Each row is a point on a tangle of strands that fork and nearly touch. The rows are in no order.
In the rows, 128 means zero.
Two points are linked if the straight distance between their rows is under 105. Some points are linked to none.
k_89: [141 113  97 131 119 145  56 124 150 147 166 154 132 156 133 161  83 127
 114 113 145  86 114]
k_905: [168 148 124 132 158 157 144 113 187 135 156 141  60 124  94 110 109 131
 108  96 111 167 106]
k_644: [120  99  94 103  89 134 129 150 161 121 162 118 158 121 128 126 168 131
 149 129  99  95 117]
k_126: [184 150 103 175 145  89  69 108  89 118 127 171  91 154 155 142  60 127
 111 123 138  65 129]
k_382: [120 147 105 139 115 156  84 178 174 140 169 181 186 148 118 154 140  89
 117 136 115  70  98]
k_704: [123 112 162 157 182 130 129 199  96 114  95 175 178 139 141 172 124 101
 193 107 144 126 132]
k_407: [113 177 127 164 112 104 124  96 100  83  94  96 114  95  78  81 123  65
  96 188 102  86 109]
k_816: [122 132 126 100  81 139 149 111 190 151 141 159 142  86 157  98 188 129
  86 178 127 127 128]
k_456: [126 112  91 134 115 133  81  62 100 122 112  99  80 156 146 128  81 111
 111 133 168 102 140]
k_585: [103  96 144 112 103 134 135 102 142 120 113 117 127  99 153  67 127  78
 134 164 175  95 157]
k_262: [170 176 107 110 160 157 185 193 167 132 112 128 151 120 142 165 175 119
 162  72 138 179 127]
k_359: [135 152 111  91 152 189 178 187 162 140 128 101 156 145 115 151 191 118
 168  66 102 183  98]
k_498: [148 162 105 133 178 166 139 174 152 151 102 167 169 169 133 185 122 103
 162  78 155 171 100]
k_76: [109 113  81 111 120 109 104  89 137 133 139  91 123 157  84 121  92 143
  95 123 126 106 114]
k_526: [ 92  82 172 115 126 141 120 137 138 158 167 146 137 136 139 119 169 195
 152 115  88 158 142]
k_433: [162 123 107 123 164 180 110 137 192 164 179 178 109 150 148 149 150 146
 130  72 109 155 101]
k_660: [144 149 112  93 148 105 186 155 162 129 124 114 159 154  97  96 140 142
 107 145 133 139 133]
k_368: [151 165 116 160 124  90 157  93  78  91  82  90  95 122 105  82 121 102
 109 181 110 104 135]
k_581: [ 73  63 122  86 106 111 153 120 103 157 112  92 159 143 145  96 135 138
 139 157 177 117 168]
k_568: [103  85 155 146 123 107 118 128  65  87  98 113 112 103 136 141 119  96
 168 139 132 100 123]
k_944: [110  71 155 123 103 158 115 150 161 136 191 159 149 119 171 118 211 183
 150 120  77 119 125]
k_653: [ 93 102 102 123  97 140 125 177 121 120 139  93 188 121 105 145 159 102
 167 120 110  78 107]
k_725: [157 179 127 159 169  92 159 105  59 109  61  87 102 160 103  92 114 116
 116 168 127 123 158]
k_371: [129 133 103 124 123 175 142 110 170 107 116 121  81  91 128 116 130  38
 139 115 151 122 106]
k_628: [ 98  61 177 101 160 122 130 140 133 164 149 153 140 134 135  98 118 165
 149 136 123 164 141]
k_423: [105 141 121 117  65 122 136 121 149 129 138 135 156  73 140 133 162 138
  90 178 116 107 129]
k_472: [108  65 115 101 136 153 121  81 137 181 114 140  98 138 188 123 105 147
 127 120 205 167 158]
k_322: [135 184  88 104 118 123 179 123 173 136 129 121 137 125 105 107 152 124
  90 139 120 138 124]
k_731: [ 97  71 133 103 145  92 131 121 101 152 124 129 149 151 124  84  88 152
 124 161 163 100 174]
k_623: [132  67 142 108 115 171  88 108 185 134 201 117  82 105 137 113 156 147
 141  92 119 117 130]
k_257: [ 95  85 113  80 103 123 156 113 144 134 126 102 143 125 133  92 141 121
 107 165 156 102 149]
k_762: [ 92 112 131 112  97 113  92  78 104 145 146 108 110 111 138 172 111 184
 125 123 122 146 138]
k_460: [134 143 115 121  94  80 134  58 119 120 135 101  82 118 139 120 109 173
  88 153 126 133 141]
k_121: [103 174 142 174 110 107  98 104 104  92 104 126 116  89  77 129 121  99
  91 163  96 110 104]
k_948: [149 100 134 127 132 158 115 111 191 126 181 143  77 109  94  97 124 137
 124 112  95 115 108]
k_115: [102 160 164 132  98 124 151 178  94 122 109 136 200 104 131 169 172 135
 136 156  89 154 114]
k_956: [124 101 210 159 101 116  88 111 115 106 160 166  87  75 139 118  99 118
 136 150 113 101 135]
k_870: [142  79 119 115 147 137 154  80 123 164  88 123  86 139 168  78 117 130
 135 129 200 157 168]
k_942: [ 94 160 142 133 132 168 137 165 160 141 163 140 166 155  84 123 177 142
 114  95  46 154 110]
k_105: [106 129 153 154 151 122 136 165  75 121  72 164 178 132 167 171 138 109
 158 148 155 135 138]
k_59: [133 130 100 140 116 125 121 100 102  78 101  87 129 120 126 110 120  73
 128 164 158  66 122]
k_205: [146  96 184 139 165 112 161 163 124 125 105 169 138 116 125  61 113  99
 149 156 139 126 140]
k_167: [142 117 139 126 159 121 163 100  92 144  80 129 109 132 173 114 118 139
 146 136 156 163 170]
k_387: [117  43 160 107 175 130 147 174 138 167 126 159 151 154 147  95 118 127
 172 123 165 140 151]
k_186: [118  61 114 108 134  89  95  94 128 129 164  93  96 150 103 106  77 170
 123 123 128  94 138]
k_227: [125 115 141 137 164 146 126 183 116 141 117 147 165 145 124 185 119 125
 182  96 135 158 109]
k_37: [100 158 142 146  86 122 108 109 135 116 135 136 136  84 105 145 132 119
 106 152 105 114 105]
k_65: [139  87  97 118 124 160  94 134 175 153 173 170 129 146 152 160 120 144
 140 103 129 119 116]
k_554: [127 100 129 146 133 127 148 115  97 113  97 125 108 120 152 131 115  99
 154 128 154 123 131]
k_567: [149  45 146 102 137  64 121 136 117 115 162 115 104 138 110 104  85 164
 154 119 112 106 149]
k_98: [118 148 116 178 129 157  93 131  99  78  99  92 112 103 116 121 122  23
 131 145 150  57 104]
k_324: [187 224 123 107 143 132 177 159 181 124 122 116 125 126 105 113 148 107
  94 120 122 160 112]
k_671: [146  91 162 129 125 128 143 135 147 119 123 156 113  93 154  66 118  81
 144 150 148 105 137]
k_825: [137 150 125 144 125  95  96 138 124 137 162 145 147 155 103 147  93 196
 105 130  90 131 126]
k_19: [ 84 142  94 115 104 140 155 144 123 113 106  88 166 113  94 142 148  88
 147 136 123 118  92]
k_72: [187 178  86 189 126  84  76 129  86 100 121 153 127 128 143 173  90 107
 108 130 131  49 113]
k_372: [144 123 109 112  95  88 134  58 132 140 112 129  86 120 154  75  96 155
  76 165 157 115 160]
k_165: [ 90 189 171 135 124 153 131 142 155 162 149 143 176 164  69 114 175 176
  80 116  59 179 120]
k_674: [112 165 144 100 144 168 157 179 135 137 123  90 153 151  81 159 157 124
 146  83 101 199  89]
k_791: [131 119  73  93 118 100 123 140 108 135 147  79 169 175 107 169 111 203
 126  95 107 130 128]
k_811: [167 118 110  98 163 110 160 132 153 143 141 121 135 160 130 106 121 169
 124 112 149 152 153]
k_596: [129 121 101 105  90 166 118  96 203 174 157 158 124 109 171 133 187 116
 101 132 148 138 114]
k_129: [182 190 147 150 172  86 162 177  72  80  88 120 154 144 115 135 130 124
 146 121 136 115 136]
k_692: [143  78 178 131 175 104 142 185 138 135 131 183 167 149 136  88 115 128
 159 146 137 102 157]
k_2: [172 179 151 178 156  93 156 155  40  65  64  94 119 129 131 142 134 104
 158 139 118 125 148]
k_331: [123  99 123 108 105 146 140 156 159 133 180 125 153 131 139  94 205 169
 134 119  67 111 127]
k_203: [124  99 151 116 130  81 142  96 113 159 111 141 104 152 150  78  88 162
  98 171 162 133 172]
k_953: [115 125 147 163 154 173  98 114 108 141 105 159  92 130 145 168  79 101
 147  94 143 187 102]
k_211: [114 158 137 106 118 128 133 139 135 165 154 123 163 142 127 148 174 208
 101 114 104 188 137]
k_781: [154 155 142 122 132  89 161 181  91 104  97 115 164 133 137 152 133 163
 149 122 138 145 154]
k_333: [149 140  89 115 162 183 126 113 214 165 158 161  86 133 111 137 141 104
 113  82 125 173 101]
k_579: [184 164 158 156 156 121 175 143 122  93  92 134  97 111 121  95 113  93
 143 115 118 153 124]
k_586: [106 156 185 159 127 110 149 169  94 124  89 182 181  97 147 165 148 124
 152 170 125 152 131]
k_361: [119 133 147 163 102  95  60  86 105 114 144 162 119 117 145 148  72 145
 106 150 122  92 136]
k_862: [109 155 132 121 106 115  90 116 136 155 166 137 164 162 109 165 127 222
  98 113  89 165 132]
k_232: [150 100  90  99 159 122 139 165  98 136 123 116 147 173 156 187 111 167
 186  75 157 146 139]
k_536: [154 103 110 104 155  93 141 149 104 142 123 127 143 178 165 148  97 188
 142 106 156 146 158]
k_61: [170 180 129 131 168 160 143 170 161 153 132 149 128 149 127 174 138 131
 136  77 136 205 109]
k_597: [138 139 116 142 119 122  78 131 149 135 152 159 148 137 129 118  95 118
  89 162 153  72 119]
k_974: [126  89 133 109  95 160  91  72 169 140 178 117  49  86 144 127 108 130
 111 104 131 127 130]
k_871: [100 119 121 123  87 150  97  64 145 123 146 115  74  83 124 158 123 148
 106 122 124 153 114]
k_649: [102 150 109 102 133 157 136 122 158 180 169 129 158 142 150 136 230 198
  88  83 101 176 110]
k_469: [158 156 130 105 157 117 159 184  82 113  88 114 166 166 148 188 117 163
 169  92 164 158 149]
k_35: [216 189 120 181 152 104 119  95  20 107  75 109  89 133 148 149 120 132
 146 146 116 137 166]
k_151: [ 81 122  92 103 120 189 145 119 180 184 161 142 161 133 143 112 233 140
 106 104 111 152 117]
k_49: [125 138  90 123 139  92  98 106 136 133 178 132 129 170  73 125  70 191
  88 129 107 110 133]
k_31: [163  81 130 118 153  71 162 132  95  89 129 111 103 140 131  81  85 139
 153 130 138 101 156]
k_480: [ 96  96 191 158 104 105  50  99  91 114 153 139 118 113 149 136  81 114
 106 162 135  82 143]
k_43: [137 171 119 139 152 103 158 132 105 133  82 149 157 160 124 116 100 135
 112 149 160 135 154]
k_896: [131 131 150 167 129  87 138 145  45  75  83 108 121 103 125 148 142 100
 161 147 105 101 118]
k_329: [ 99 183 149 118 138 174 151 190 145 132 151 100 162 136  52 140 173 122
 134  86  44 176  92]
k_504: [ 99 146 120 111 120 136 170 163 101 121 108  98 168 110 117 159 172 121
 153 118 116 148 117]
k_700: [ 96 127 201 137 115 120 168 115 110 109 105 113  92  68  88  82 142 109
 128 164  95 175 121]
k_266: [108 147  90 118  87 158 139 109 147 109 111  91 111  96 118 132 150  67
 126 132 131 106 103]
k_582: [167 139 143 175 126 101  60 116 109 122 151 174 100 126 130 164  62 145
 124 114 117  83 117]
k_163: [ 85 120 103 104 107 193 137 122 193 169 137 137 136 103 140 128 194  85
 127 122 131 153 106]
k_921: [157 160  89 152 106 117  80 129 136 107 124 147 129 121 131 153 101 103
  97 137 117  62 106]
k_451: [ 94  80 102 120 118 159 107  71 125 151 117 112  92 130 150 135 101 119
 114 119 180 140 136]
k_26: [108 128  83 137 105 124 115  72  87 111  88  76 102 139 145 119 116 101
 125 155 177  84 148]
k_100: [ 98 121 147 158 114 174  80 110 142  73 135  81 100  97 106 119 101  25
 138 122 142  85  98]
k_269: [121 110 155 149 103 170 105 109 167 105 133 115  75  86 138 105 103  38
 139 117 150 101 111]
k_780: [186 207 148 122 150 113 187 150 145  89 116 101  97 121  84 101 136  95
 112 125 111 173 115]
k_454: [ 89 129 123 132  82  97 114  63  77 119 110  91 101 103 136 157 116 161
 108 152 127 139 134]

A fork is a point with three links, a tip a point with one. Leave the first point through the second and follow the links. Name the first fork or tip that comes.
k_76, k_49 -> k_725
k_581, k_257 -> k_19
k_816, k_596 -> k_31
k_554, k_568 -> k_579
k_905, k_333 -> k_956
k_227, k_498 -> k_165
